Points on a hilly landscape, in no order, each with its height.
A ball rolls from a point to the lowest of its 3 nearest points, and stops where none of them is lower. Distance is the straight distance between rows; heights are no part of it.
zap: [-27  17 -14  13 -22 -10  -5  -1  12   0  -2  17 -26  18  11  -3   0  -4
   5   0  10   0  10   8 -27   2  -5  36   2   5   8 -13  25 -18]  h=167
depe: [ -1  25 -10  12  -7  -6  28   4  17  18  20  -1  22  29  -6  17   9   2
  -4   5  12   2   1  -3  21   0  -8  -1  -1 -25   0 -10 -10  -9]  h=63
mulot: [ 19  -6 -15   9 -20 -10 -27  12 -18 -26   3  -1  -7 -19   6   3 -14   4
  11   5   5  19 -11  11  -7 -12   1 -10  19  25  -3  28 -18  -9]  h=78
getar: [ -6  -2 -10 -30 -18 -22  33 -16  25  39   8   1  43  37  -6  15  13  15
  -5   6  24 -16  -7 -33  15   7   6  -8 -28 -34  -4 -26   0   9]  h=214
gev: [ 28   0  -4   3   4   5  -4   8  -7 -12   3 -19  21  -9 -16   7   0  -4
   8  -4 -17  19 -15   6  26 -17  -2 -13  10  -1 -13   9 -39   7]  h=195
pizig: [ -3  33 -11   4   0 -13  31  -4  21  32  35 -12  27  43  -5  33   0  -2
  -8  18  14 -11  -4 -14  24  -5  -3  -5  -8  -2   3  -9 -14  -9]  h=95
famag: [-10 -23 -15   3 -31  15  14  -9   7  11 -12  22   2  -2  12 -14   8   4
   2   3  28   4   6   2   6  19  -4   5   6 -22  -3 -14  18  -5]  h=107
zomit: [-13  28  30   3  43  13  12   8  13   8  21  -7   2  17 -17   5  12  -6
  15 -14 -25   1  25   1  19  21  15 -16   7 -37  13   3 -22   9]  h=93
guse: [-13 -47   0  -2 -10  16   1   3   8  16 -31  28   4 -19   8 -17   1  -1
  -4   0  23   1 -10   6  16  -3   5  16  -1  -8  -8 -10  30  10]  h=91
nomul: [  2   2 -15  -3 -11 -21  24  -4  20  35  16 -26  47  24 -13  25  15   4
  -6  14  15  -5 -15  -9  26  -6   0  -5  -6 -23 -10  -8 -18   8]  h=103
Vubu: [ -5 -24 -16 -11 -41  -7  -1 -16  22  26 -12  22  -8  -7   5  -9  11  24
  10   2  38 -13  -3 -19  -1   2 -10  -7   1 -14  -5 -20  21   3]  h=100
Vapa: [-24  40  -5 -18   2   9  42  16   7 -19  12 -11 -26  11  28  21  -6  11
 -17  12  19 -15  32 -17 -20   0   0  -4   0  21  26   8 -19 -34]  h=312
saza: [-19  27  -5   5   8 -13  41 -15  10  33  31  -5  38  34 -20  20  19  13
  -5  12  13   6   4 -25  10   5  11  -3 -13 -28   0 -20  -6 -10]  h=125
Levem: [ 20  24   2   3  -2   9  30  -2 -15 -11  15 -29  -5  12  22  24   3   7
  -4  -6 -18  16  17  -3  17 -17   4 -54 -10  -2   8  26 -33   6]  h=220
rozet: [-31  22  31   2  50  30  11  -6   6  11 -18  -7  28  -5 -18   3   7  -9
   8 -12 -30  -7  14 -12  34  14   7  10 -29 -35  -6 -18 -11  22]  h=472
Zuzan: [  8 -15  -2  23  12 -10  -4   0  -7 -15   8 -24   7   9  21 -24  11 -14
   3 -26 -24   3  14  -3  25 -11  -7 -60 -15  12  31  13 -21  23]  h=274
Sib: [  0 -43 -12 -16 -20  -9  -4 -13   5  27 -23  21 -13  -6  -7 -13   6  31
  -2   1  51  -5  -8 -19 -12  -3   2  -9   5  -4 -14  -8  27   1]  h=101
mefes: [ -1  15 -14   6   5   1   3   2  -1 -19  12  14 -17  -8   3  12  -5  -7
   8   3 -17  10   4  17   6   8 -11  -7  10  -9   9   2 -13  -3]  h=141
Fomu: [ -7  43 -13   5  -7   6  20   8  10  -7  17  -7 -10  16   9  22   3  -2
   4   1   9  -1  10   8  -2   2  -4  -5   0   1  12   1  -8 -24]  h=175
tedo: [ -6  -2 -22  -9 -16 -19 -13  -3   1   5  -4  -3 -23  15   0   5 -13  -5
  -6   9  30 -10 -34  10 -45 -16  -8  31  -7  33 -22   0  42 -14]  h=151
bez: [ 21 -13 -16  -8  -9   3 -15  -8  -9 -11  -6  -6  14 -21 -22   3  -3  -2
  -3  10   3  10 -20  12  22  -8 -13   4  24  15  -7  10 -32  -8]  h=145
nuron: [ 20 -39  10   4   1 -24 -54   8 -26 -17   2   6 -13   5  17 -35  -6 -16
  -6 -17 -16  10 -14  -4 -28   2  20 -36  -1  51   4  18  11   9]  h=77
Porir: [-19  17   2   4  24   8  12  -4  11  25  14 -17  28  16 -16   8  18  -3
   2  10 -11  -6  -7  -2  29   0  22   8 -23 -43  -1 -18  -3   8]  h=473
Nug: [-15   7 -26   0 -43 -27  20  -9  19  12   4  17   2  10  -2   9  14  26
  19   3  42 -16   5  -3   1  -8 -16   1  -1   0   6 -16  13   4]  h=153
parog: [-11  -9  29  -8 -13  54  17 -14   3   6 -34  11  12 -25  -3 -16  43  15
   2 -27  29 -17  25 -12   3  13   6 -18 -11 -27  20 -20  13  -4]  h=114
dig: [-18 -50  26   0  17  33   8   8  -8  14 -38  13  11 -36   0 -25   0   4
  -4   4  -3  -7   0  17  31 -16  -9   2 -28  13   8 -18  17   3]  h=118
zagik: [-31 -25  37  10  31  21   6   5  -5  -3 -32  -5  29 -39 -11  -5   3  11
  17   3  -9  -5  -7   7  37 -21 -28  11 -40  16   8 -21   0  19]  h=152
zotu: [-15  32   5  24  20  17  27  -2   7   9  21  11   7  19 -12   4  22 -11
   2  -1   6  -6  25  -1  12  12   5   6   9 -35  13 -23   3 -14]  h=150
Lazaz: [ 22  33  -7  -5  -1 -12  30   3   3  11  11 -27   1  16   0  41 -10   4
   8   4  12   1   1  -3  -1 -17   2 -37  -5  -4  -7   9 -29 -19]  h=71
Diz: [-17 -13 -17 -15 -32 -18  -2  -5  15  20 -16  14 -26  10  -2 -25  -5  22
  14  17  41  -8  -3 -19 -43  -7  -5  12  -3  20 -16   5  50  -7]  h=186
siru: [-11   5   8   3  27  14   3 -13   4 -14 -10   5   4 -12  -3  -1   3  -9
  23  -5 -30  -5  14  11  27  13  -9   1   0 -21   9  -1 -16  24]  h=59
kuz: [  9  -6   6  -7   2 -14 -36  12 -12 -24  11   4 -34   7  10  -2 -16  -8
   0  -5   1   6 -18  21 -35  -1   8   5  13  19  -7  17  22   0]  h=34
givel: [-16  31   7 -14  -4 -18  -2  12   1   1   4 -12 -49  22   5   9 -22  -4
 -20  16   9  -3 -18  -2 -58 -12   7  38 -15  49 -16   2  37  -8]  h=39
dula: [-10 -40  18  -3  34  28 -22  14  -8  -3 -14  17 -11 -36 -11 -17 -19  -6
  16  -7 -15  -4 -10  14   0  18   2  28   0  23 -18  -2  -2  11]  h=133
Masi: [  4  -1   7 -13   1 -12   2  -9  23  21  -5 -15  63   7 -18   9  -6  -7
 -10  11 -16  -2 -16  -1  47  -8   2  14 -13 -23  -4  -7 -16  12]  h=307
kudib: [ 34  -5  -8 -13  -6 -16   4  -2  -8   9   2 -29  39   0 -24  23  -5  -7
  -3   5  11  10 -22   1  33 -17  -4  -9  -3   3  -5   4 -43   6]  h=225
tulaz: [-26  -3  31  -3  43   8  13 -12  17  25 -24 -28  49  -5 -19  -1 -14   6
   8   4 -14 -13   3  -4  36  -9  -2  22 -50 -34 -14 -17  -8  29]  h=496
toge: [-21 -15  28   2   5  45  15 -14  12   5 -34  21  17  -4   9 -12  34   0
   6 -21  24 -15   7   3  28  22  -7  -4 -15 -23  17 -14  18  19]  h=106
peb: [ 14  -2  -3   1 -16  -8 -21  13 -10 -28   1 -10 -29  -5  26  10 -14   2
  -8   3  -9  10  -3   6 -28  -7  -1  -5   9  24  -4  32   2  -7]  h=49
lizig: [ 24 -25  -2   1 -15 -17 -23   8 -22 -37   0  -6 -13 -13  10  -9  -4 -11
   5 -13 -11   8 -10  -4 -20  -4  -1 -24   5  26   2  36  -8   1]  h=85
Pes: [ -8  26   4  16  23  15   3 -10  13   4   4   8   2   7   1   4  22 -17
  11  -6 -15  -6  15   1  20  26  -4   6  10 -43   9 -16  -4  15]  h=176
Lamel: [ -6  41  25 -24  -9  -4 -19  14  -3 -12   3 -13 -47  15  12   1 -19   0
   0   4 -19  -7  -2   2 -49  10  27  24   3  20  11  -5  51  -8]  h=56
noge: [  6  -9  12 -16  18 -10   9  -1   5  13 -16 -27  64  -2 -30  14  -2   4
 -16  15 -18  -1 -17  -5  46  -1 -13  21 -20 -17 -21  -7 -33  17]  h=525
Lib: [ 18   9 -25   3 -21 -25  -9  -3 -13  -9   5  -1   2 -11  -5  21 -11   5
   0  11  24   0 -20  18 -12 -13 -20   6  10  29 -10  19  -4 -13]  h=164
supam: [  5  22   0   0   0 -12  -3  -2 -12 -21   5   5 -29  -1  17 -11   3   5
   5 -26 -41   8  32   1  -9  18  10 -38   6  -7  33   3  -4  13]  h=31
verin: [  2 -48   1   1   0  12 -11  15  -1  11 -22   4  35 -38 -17 -10  -8  -1
  -7  24   7  -7 -13   7  34 -11 -16  25   2  21 -19 -20 -10  -8]  h=221
Digov: [ 26 -13  13   1 -14 -24 -31   3 -41 -30  -7 -27 -18   2   2 -15  -9  -3
 -17   4  27  -5 -21 -18 -61 -22  27 -19  -2  43  12  27   2 -19]  h=168
tupo: [-10 -25  18  -4   4  17  20  -3  11  20 -33 -11  38 -18  -2  -6   3   0
  -9  15  -1  -9   1  -1  45 -19 -14  16 -15 -25  -3 -11  -2  21]  h=197
pima: [ 13  25 -18   2  -8  -2  31   1   9   9  18 -28  13  18 -14  30  -4  -1
  -5   8   9  13  -8  -9  22  -6   0 -12   1 -14  -4   4 -23 -15]  h=51
lotur: [ 22  -3   9 -10 -23 -20 -35  17 -31 -29   0 -18 -21  -6  14  -9 -19  -4
 -17  -3  -6   4  -7   2 -48  -8  16 -15  -2  42  -5  29  20  -2]  h=61
Dosu: [-23  13  -7  13  -4  17  19  -9  18   7   6   6  19   5   1  -4   9  -6
   2  -2   5   1   7   8  27   9  -7   8   1 -39   8 -17   2   9]  h=194
mub: [ 25  -4  -2   7 -17  -5   2  -7 -28 -15   8 -30  18  -1  12   1   6   5
  -5  -8  -5   9   2 -12  10 -34  -1 -44  -4   0  14  30 -36   6]  h=242
nutus: [ -8   1 -24   5 -15 -11  19  -7  26  15   1   7  20   9   1  12   7   8
   3   8  17  -2   0   1  15  -6 -21   6  -2 -21  -8 -14   1   4]  h=90
tegon: [ -9   0   1  -5  -3   2  35 -14  15  21  10   6  33  24 -11  -6  31   2
   1   8  26   0  15 -20  17   2   3   4  -1 -41  10 -22  -2   7]  h=196
Pelaz: [ 16 -43 -19  -1 -33 -20 -20   3  -3  18 -13   3  42 -24 -17  -5   5  -6
 -15  14  33  -9 -27   3  20  -1 -16  14  25  25 -12 -11 -17 -13]  h=201
misa: [-14  48  15  20  28  -3   4  -4  -4 -25  27   4 -15  10   7   5   1   1
  15  -8 -11 -11  41   6  -8  32   1  -2  13 -19  36 -20  -2 -14]  h=281
Topar: [-11  33  -1   9  29  11  10  -4   0  -3  23   0 -13   4   7   8   9   0
  11  -5 -31   4  18  -3  18  24   6 -11  14 -26  20  -3  -9  16]  h=122
Keli: [ -7  48 -11   5   1  -2  36   8  11 -11  24 -15 -20  21  12  32  -6  10
  -8   9  -2  -6  25  -1  -5  -5  -4 -14   5   0  11  10 -21 -27]  h=232
rago: [ 23 -30 -19  -6  -5   1 -32  11 -10  -3 -11   6   3 -18 -13 -12 -15 -11
  -1  11  -1   7  -8  18   2   5   1   7  20  24 -18  10 -21 -15]  h=121
dirog: [ -6  41  25  18  39   7  12  -3  -1   3  26  -5  13  18 -20   2  21  -8
   9 -13 -17  -2  27  -9  15  30  16  -5  13 -27  18 -22 -16  -4]  h=79
futi: [-17  -4  37  15  21  42  29 -23  13  21 -17   5  46  15 -14 -11  42   2
  -4 -17  23  -7  25 -23   9  15  11  -2 -20 -54  16 -29  -1  -1]  h=611
Zav: [  8 -36  -9   6   6   5 -30   9  -5   1 -10  20  -5 -20  -8 -14 -23 -14
  -7   5  -1   0 -26  19 -12  15   7  18  23  24 -17   2   2 -12]  h=139
mov: [  3   1 -10  12   4   4  -7   1   3  -2  -1  29 -17 -10   4   2 -15  -4
  10  14  -7   7 -11  25  -4   8  -3  23   9   4  -9   1  11  -8]  h=124
Gal: [ -8   3   0 -10 -10 -16  31  -8  24  27  24   8  42  38 -10  13  21  22
  -1   4  30  -8   7 -41  10   7  12 -10  -5 -41   5 -24   4  -2]  h=184
Nav: [ -3 -19  10  -2  23   4 -26  -2  -4  -6 -14  33 -23 -20  -3 -16 -18  -5
   2  -1 -24  -3 -10  19  -4  14   1  14  16   5  -7  -3  13   7]  h=130
tifed: [  0  41   8  18   9   2  30  11   0 -18  32 -16  -7  24   7  14   0  11
   9   1 -17  17  33 -18  -1  -1  10 -39   5 -12  12  12 -18 -19]  h=265
modil: [  0  23   8 -14  30  17   0  -1   8   7   8 -16  21   8 -25   8  12  -5
  12  -6 -38  19   1  -8  34  -2  12 -10 -11 -39 -12  17 -29  14]  h=206
sidof: [-30  11  33   6  47  17  18 -10  16  30 -11  -1  51  28 -33 -10  20 -14
 -14 -14   3 -10  15 -26  18   5  18  15 -32 -46  -5 -23   0   6]  h=604
Dufo: [-18 -11  12  16  10  -4 -14  -6   3  19 -16  26 -25   7   7  -8 -13 -24
  -6 -19   2  -3  -4  28 -26  10   4  19   9  -4  -2 -11  63  -1]  h=142
vazes: [ -5  47  -9   0   8  -6  40   6   2  16  39 -20   0  17  -3  39   5   8
   1  19  28  -9  12 -17   5 -17  -2  -6  -2   6  13  -1 -12 -26]  h=244
kiv: [ 18 -13 -26   3 -16  -2 -24  10  -7  -5  -2  19 -10 -19  -9  -5 -14  -5
   1   9   7   7 -17  17  -6  -5  -6  21  15  17 -21   9  -3 -16]  h=117
Ginot: [-20  -6   0  -8 -25   7  28  -8   7  20  -5  16  28  10  -1  -2  38   9
   9   1  28   2  16 -19  18  10  -2  -1   4 -39   2 -22  11  11]  h=171
dodu: [-12  33   2 -37 -12  -9  -1  11   1 -14 -19 -12 -50  11   8  15  -8  -1
 -26  10   8 -13  -9  -9 -49  -8  -1  16 -21  51  15  14  11 -18]  h=158
tivu: [ -1  32  15  11  33   5  21   3  -4  -4  23  -5 -18  21   6  -5   8   4
  14 -16 -36   8  33  -9  14  20  14 -41 -10 -19  20  17 -19  10]  h=97
Vuf: [ -4  22 -32   3 -15  -7  19   6   7   5   9  -2  -3   6  11  17   7  -4
   3  15  13   4   2  18   8  -6 -15  13   8  -1   3  -2   2  -7]  h=119
mupu: [-11  29  -5   2  -8 -18  -6   0   2 -21   2   8 -45  11  16  11 -13   8
  -3  -1  -7   1   2  11 -28  12  -7  11   9  12   7   2  20 -15]  h=134
kez: [  5   8   7 -13 -15 -19 -28  15 -19  -4  -1 -13 -37  12   6  -3 -24   4
 -12   3  -9  -1 -13   4 -61 -10   8  18  -5  43 -19  27  23 -20]  h=88
zamu: [-16   9   1  14 -11  23  13 -15   4  15  -9  23  20   2   3 -13  18  -4
   0 -15  24  -1   8  -2   8   9   0   1   3 -40  14 -23  13   1]  h=136
mola: [-15  -3 -10  -2 -27 -12   5 -19  13   7  -8  31 -20  17  11 -13   7   7
  -3   4  35  -5   9  -9 -22   2 -10  19 -12  -3  -5  -8  35 -11]  h=181
sapeb: [-22  40  -3   7 -10  -3   3   3   1 -24  13   7 -36  11  26   1  -3   4
  -9   1  -2   1  14  14 -39   8  -9  11   1  13  19  -5  18 -22]  h=154
Sar: [  5   5 -15   6 -10  -9 -18  14 -12  -6   6  16 -20  -2   7   4 -21   8
 -14   6  12   6 -31  19 -28  -4  -8  23   7  32 -23   8  14 -16]  h=126
nalom: [-17  17 -36   7 -24 -24  21 -11  25  14  18   7  18  18   9  16  26  22
   3   5  31  -9  13 -11  -1  -4 -13   5   6 -11  10 -11   9 -11]  h=127
git: [-14  30 -24   1  -9 -21  34 -11  16   7  32 -16   3  24   6  37  11   6
  -8   8  33 -10  19 -10   4  -8  -7   4  -3   2   6  -5  -7 -20]  h=199
luder: [ 14 -10  10 -16  24   7  -9   2  -9 -12  -3 -15  14  -6 -15  -3   8  -6
  10 -15 -37  14  10 -24  28 -16   0 -24 -14 -14  -3  28 -37  30]  h=187
dimiz: [ 26 -25  15  -6  -2 -18 -46   9 -37 -19  12 -22 -12  22  16 -24 -14  -9
  -9 -12  -8   9 -23  -6 -58  -9  27 -14  10  35  -1  27   9  -4]  h=68
naz: [ -4  34 -19  -6 -15 -26  -1   6   6 -14  -1  -3 -36   6   6  26  -7   0
 -11  11  16  -6  -7   7 -37 -19 -21  31   1  35   1   6  14 -25]  h=213
dosi: [  8 -58 -20  -7 -24  -6 -19  12   0  34 -27  12   8 -12 -19 -27  -3  10
 -14  14  34  -6 -22  -9  -4  -5  -1  15  -1  28 -30   1  16  -4]  h=120
ramo: [-28   5  22   6  32  16  20   2  17  16 -18  -9  42  -6 -19   0   7  -6
   0   3  -9  -5   9  -5  32 -12 -11  13 -23 -36   3 -22  -5  30]  h=378
popim: [-21   7 -14 -20 -22 -24   0 -13  16  13  -1   3 -39  29  13  10  -3  10
 -11  11  25 -16 -16  -8 -43 -14 -15  29 -15  40  -3   3  36 -18]  h=178
Bonop: [ 22 -24  -1  22 -17 -11 -12  -2 -17 -28   9  -6  -4  -8  32 -21  -4 -19
 -21 -16  -7  13  12  -4 -11 -25   1 -40  -2  27  20  21 -10   0]  h=58
filon: [ -8 -17 -19   7 -23  -5  -5  -8   7  14  -6  18  -9  -8   3  -4  -5  -4
   1   8  22  -6 -12  21  -7  -5  -9  23  12  20 -22  -4  20  -5]  h=111
Difev: [ -2  -8   0   4   9   6 -27   3  -2   9   0  20 -22  -1   2  -8 -16  -7
  -1   1  -8   3  -9  31 -24   8   7  35  17   2 -15  -3  37   7]  h=131
Deg: [ 12 -37  20 -19  13 -15 -47   5 -22  -9  10  -8 -23   5  11 -35 -18  -7
   4 -14 -35  16 -22  -4 -40  19  28 -11  10  26  -2   7  13  19]  h=96
Nelel: [ 24 -12   9 -11   3  -7 -32  13 -16 -26   9   7 -32 -14  18 -24 -11   0
  13 -19 -29  20  -3  12 -11  14  11 -17   7  13  -3  10   0  17]  h=65
zomu: [  6 -29  -6   4  -4 -16 -32 -13 -12 -21  10   9 -12 -17  16 -30   7 -15
  -3 -22 -40   1  -2  -7  -1   4   0 -37  -4  31  16  14   1  20]  h=110
Tum: [  1  18   9  -3  17  12 -11   0 -10 -18   5  13 -22 -21  16  -6   8   5
  17 -16 -34  -5  11   7   3  21   3 -10   5 -19  10   7  -3  23]  h=8
kovup: [-30   5  31  -5  47   8  17 -19  16  27 -20 -13  51  16 -22   3   8  -6
  -8   2 -18  -7   5 -18  27   0  11  17 -44 -52 -10 -26  -2  11]  h=583
Buset: [ 14   6  11 -13 -18 -21 -26   7 -26 -16  -8 -24 -24  -1   2   9 -31   2
 -15  21  23   4 -24  -7 -62 -31   6   3  -2  55  -4  29  17 -19]  h=129
megi: [-15 -14  -1  14  -6  13   0 -16  -1  12 -21  25 -11  -7   4 -13   6 -12
   9  -9   9  -3 -15   8  -6   8   6  16   8 -16   4  -8  32   6]  h=109
pido: [ -9 -28   5   4  13  22   3   1   6   3 -28  17   0 -24   7  -6   5 -11
   3   0   8  -4   1  17  19  -1 -21  18  -4  -6  -3 -14  12   4]  h=76
Begi: [ 32   0   7  -8   6   9  10   2  -9   2   9 -24  24  13  -7  11   5   2
   8 -16 -20  19   4 -18  26 -12  15 -42 -13 -20   2  17 -43  12]  h=203
bisuf: [ 41   5 -18   4 -10 -11  17   2 -17 -21   6 -18  13   1   1  27   0  -4
   7   5  -3   4 -12   5  13 -14  -5 -30   3   4  -3  17 -33 -12]  h=233
gef: [ -8 -26   9   5  25  29  -9  -7   1  10 -30  23 -14 -26   2 -17 -13 -10
  16  -8  -5 -10  -2  22  -2   4   2  27  -6   5 -14 -15  38   3]  h=89
tedis: [  1  23 -17  -1 -16 -13   3  -7  -5 -28  21  -7 -24  -8  15  28 -17  13
   6   5   2  -8   3   5 -11  -5  -5   2   8  17   1  19   3 -16]  h=60
Geni: [  4  25  -1   0 -16   7  46   6  -4 -16  22 -24   1   9  31  24  -4   3
 -10   4  -8  -2  23 -25 -12  -5   5 -45 -13  13  10  25 -29 -22]  h=250
Nuzu: [  5  -4 -37   0 -28 -13   8 -12  16  10   6   9  -6  -5  -1  10  -8  10
  -2   7  23  -9  -5  10   7  -7 -16   4  -1   6  -7  -6   1   1]  h=99
Bom: [-22 -27  15  -3 -11  34   6  -2  13  14 -28  18  18 -17   2 -14  18   0
  -1  -3  16 -10  -1   5  24  -4 -11  10 -16 -32   3 -16  14   7]  h=92
kel: [  8  25  17 -19 -13 -16 -21   7 -19 -25   5 -18 -44   9  10   8 -27   0
 -17  12 -15   0 -10  -3 -56  -1  25  18  -4  34  -4  17  32  -1]  h=70
Rinan: [ 32 -13   2  -2 -16 -21 -43   9 -31 -25  -5 -18 -10  -7  -4  -3 -24 -10
 -10  -2  27  -4 -22 -12 -50 -13   7  -9  22  43 -16  22  -6 -24]  h=204
beg: [  9 -64  -6 -16 -18   2 -10  14   6  23 -29   6  19 -27 -12 -21   4   5
  -8  19  24  -7 -11  -2  34  -3   0  20   5  18  -9 -19   6  -5]  h=156
munan: [ 14 -11 -12   2  -8 -17 -30  16 -19   4   0  -2 -20  10  -4  -8 -28 -11
 -15   9   6  -7 -27  12 -34   1  -2  30   9  31 -38  11  21 -10]  h=147
nin: [  9 -17  14 -16   6  -6 -35  -6 -14 -17   7   9 -38   3  16 -26 -24   3
   6 -12 -25  18  -2   6 -32  13  13  -8  13  17   1  19  22  19]  h=52
fol: [ -6  26 -20   1   4   8  22  -1  14   5  26  -3  11  19 -11  23   8  -5
  -4   9  -4   0   5   5  17  -5   4   3   7 -29   2   7 -18   2]  h=32
domov: [ -3 -50  -2  -2 -18  22   8  -1   4  18 -22  21  12 -27   0 -19  12   4
 -12   8  13 -10 -11   6  27  -9 -10   9 -10  -2  -5 -11  11   8]  h=108
Raz: [  4 -31  13 -10   0   5   5   5  11  10 -24 -22  51 -27 -23   5   1 -11
 -13  30  -9   1 -15   6  50 -14 -20  12 -14  -1 -19 -13 -24   1]  h=315
rito: [ -5  17  -5  20  -2  19 -10  -1   0 -13  -7  17 -28   2  11  -9  -2 -11
   5  -6  -6  -7   7  28  -7  23   6  22  15 -13   5 -13  21  -3]  h=140
Nutel: [  1  31  24  -8  21  -6 -24   3  -8  -5   1   7 -37  18  14 -13 -19  -2
   6   4 -18  -5 -16  14 -48  31  20  26  20   6   7 -19  62  -8]  h=13
kab: [ -4 -17   4  -1   9  15  -3   0  11   0 -11 -11  19 -27 -18   6  -3  -5
   7   3 -22   6  -5  12  26   1  -9  18  -3 -13  -7   3 -23  13]  h=224
Pazev: [  2 -12  18 -16  34  11   5   1   0  -7   0  -7  13 -16 -11 -20   8  -1
  17 -23 -49   4  11 -22  23  -4  -6 -26  -8   2  12   7 -26  50]  h=144
Gog: [ 15   0  -9 -10   1   1  13  -2  18   6  15 -16  37  10 -21  19   0  -7
  -1   2 -15  -4 -15   0  35 -11  -7  -3 -10 -25 -15  -3 -38  12]  h=165
rel: [-12 -24  19   2 -10  35   4 -16   3  16 -37  29 -10 -12  15 -23  23  -4
   4 -19  28   4   1   8  -5  13  17   5  -2 -14  10 -18  40   3]  h=116
kedig: [  8 -31 -20   8 -18 -17 -24   3   1  24  -8   9   1  -7  -9  -1 -17  12
 -17  10  27  -4 -23  -1 -16 -12 -20  25  13  28 -24   1  18 -16]  h=115
nogav: [  3   4  12 -11  30  18 -15  -6   5 -13   4  17 -12 -26   2  -3   8  -1
  19 -15 -43   7  16   6  20  10  -7  -1  15  -4   4  -6 -17  32]  h=29
torur: [-11  35   1  17  27   2  16   3   3   9  31  -2  13  25 -18  13  14  -6
   3 -12 -11   8  26   4  13  16  18   3   7 -28   7 -15  -7   2]  h=102
Biz: [  4  35  20   9  38  16  15  12   4   2  28  -8   6  23 -11  -1   9   1
  19 -19 -28   2  33 -17  -1  13  20 -30   3 -26  21  -4 -27   9]  h=94
bafuv: [-26   1   2  22   9  20  21 -10   8   2 -11  26   4 -12   2  -1  19 -15
  -3  -6   9  -3   9  12  12  17   1  10   4 -27  16 -17  11  13]  h=185
Zod: [ 10 -26 -17   3  -9  12  -5   4  -2  -7 -11   6   4 -20 -17  -3  -5  -9
   0   8  -1  10 -10  18  17  -8 -14  21   8   4 -21  -7 -10  -1]  h=138
vok: [ -8 -41 -21  -6 -32 -18   1  -9  15  27 -25  25  13 -12  -2 -14   9  22
  -1   5  35   4 -12  -3   6  -8  -4   8   2  -6  -9 -12  24   8]  h=98
Duler: [ 29 -17  -1  13 -13 -10 -21   2 -42 -37 -11 -10 -11 -14  16   5  -1  -3
 -15  -3   9   6  -8  -5 -33 -16   4 -33   0  34  17  23 -16 -21]  h=155
laket: [ -4 -54  11   9  13  22 -22  24   2  19 -26   3   6 -27 -15 -41 -15   1
 -14  13  16   0 -15  18  -2  -8  -2  27   5  24 -27   1   1 -15]  h=289
ninu: [-26  -5  24  -1  39  28   7   3   5   2 -19 -21  37 -23 -17   1   2  12
   8   3 -35  -8   4  -4  38  -9 -20  22 -26 -11  -1 -17 -13  32]  h=301
vuzi: [ 21 -23  -4  -2   0  11 -10  14  -6 -21   2  -6  -7 -14 -13 -13  -3  -5
   5 -10 -31  17  -4  -4  17   1  -3 -20   2   8   6  33 -33  14]  h=234
kova: [ 13   6  -6   4 -15 -11   0  -1  -8 -30  18 -13 -26   4  35  -4  -8   8
  -7  -2 -14   6  14  -2 -15  -7  -5 -33  -3  13  22  28  -8   0]  h=67
lak: [  1 -25   5 -20 -40   6   5 -13   7  20 -24  23 -22 -15   1  -9   6  40
   6  -5  55 -11   7 -21 -22   4   7  -1   9 -27 -11 -13  29 -16]  h=105
doga: [ 12  -8   8  -9  30  15 -23   8 -12 -24 -17  12  -9 -23  -9  -3   6   3
  20 -11 -38   4   1 -12  16   2 -15  -7   2   6 -10   4 -24  28]  h=69
Lipa: [  6  30  17  -7   4 -22 -30   0  -5 -22   9  -1 -49   6  27 -16 -12   0
   6  -4 -25   2   3  10 -44  30  19   1  12  13  21 -11  36  -3]  h=62
Kesa: [  1  14  12  -5  32   7  12   4   8 -11  11  -6  -4   9   2  -9  10   5
  19 -19 -40  13  25 -18  18  15   9 -38  -7 -20  16   7 -31  22]  h=104
lumel: [ 15 -25  -5  -2  -2  -2 -27   6 -15 -13  -1  11 -12 -15   8 -11  -9  -4
   6  -4 -25  20  -5  19  -8  13   2   2  20  20  -2  18   0   3]  h=66
lerop: [ 16  22 -26   9 -17 -13   9  -1   1  -1  15 -11   5  -1  -1  33 -14   2
  -2  12  10 -10  -1   2  18 -21 -15  -4   6   7  -9   3 -18  -8]  h=135
Mimu: [ 20  22 -12   4 -28 -20  -5   1 -21 -25   1 -14 -12 -12  17  17 -14   1
  -8   4   9  11 -16  -7 -18 -27 -15 -16   2  30   1  33 -21 -15]  h=132
zukez: [ 22 -24  -3  -4   1   2 -52  11 -19 -14  12   9 -25 -17  -3 -17 -16  -8
   0  -1 -29  15 -18  10 -23  11   8  10  24  30 -20  12  -9  -2]  h=113
Dokos: [ 19   2   0   5   3   8   5   8  -9  -5  13  -8  -9   0  12   5  -1  -1
  11  -9 -32   7  23   3  18  -5   5 -28   2  -3  -1  20 -39  14]  h=210
Berog: [ -7  30  21   0  40  -4  10  -2  -6 -11  38 -10 -14   7   9  -8  14   6
   8 -21 -29  -4  49 -12   1  36  14 -44   7 -24  27  -9  -8   4]  h=112
Tikin: [ 22 -20 -11   8 -10  -3 -16   4  -7  -2  -5   0   4 -19 -17   3  -7 -10
   4  10  13   2 -17  12   5 -13  -8  14  18  23 -29   3 -12  -7]  h=123
Fafiv: [-21  16  -3  26   6  12  11 -19   6  -3  -9  27  -8   0   2 -13  11 -21
   8 -15  13 -10  18  11  -5  21  -1  17  21 -18  26 -22  29 -10]  h=182
Lavu: [ 10  -7 -27  -6 -23 -17   9  -2  18  18   0 -12  48  -3  -4  18  -1  -3
 -21   9  10 -10 -16   1  33  -5 -11  11   1 -12 -10  -1 -19  16]  h=128
Dogip: [ 26  -9 -12   3 -29 -18 -28   7 -20 -13  -2   8 -19  -9  -7   2 -23   3
 -11   9  14   3 -24   7 -40 -18   2   1   9  38 -14  21   0 -17]  h=146
leveb: [ -7  47   0  17  24  -4  30   9  -5 -13  34  -7 -10  16   7   6  11   0
   7  -7 -16   7  41  -7   0  15  10 -15  15 -15  15   1  -8 -20]  h=273

Where does a ball stop that starts at each point below?
sapeb: kuz
zap: kuz
famag: pido
kedig: fol
Buset: kuz
Diz: pido
lak: pido
naz: kuz
Vapa: fol
Keli: fol
Masi: fol
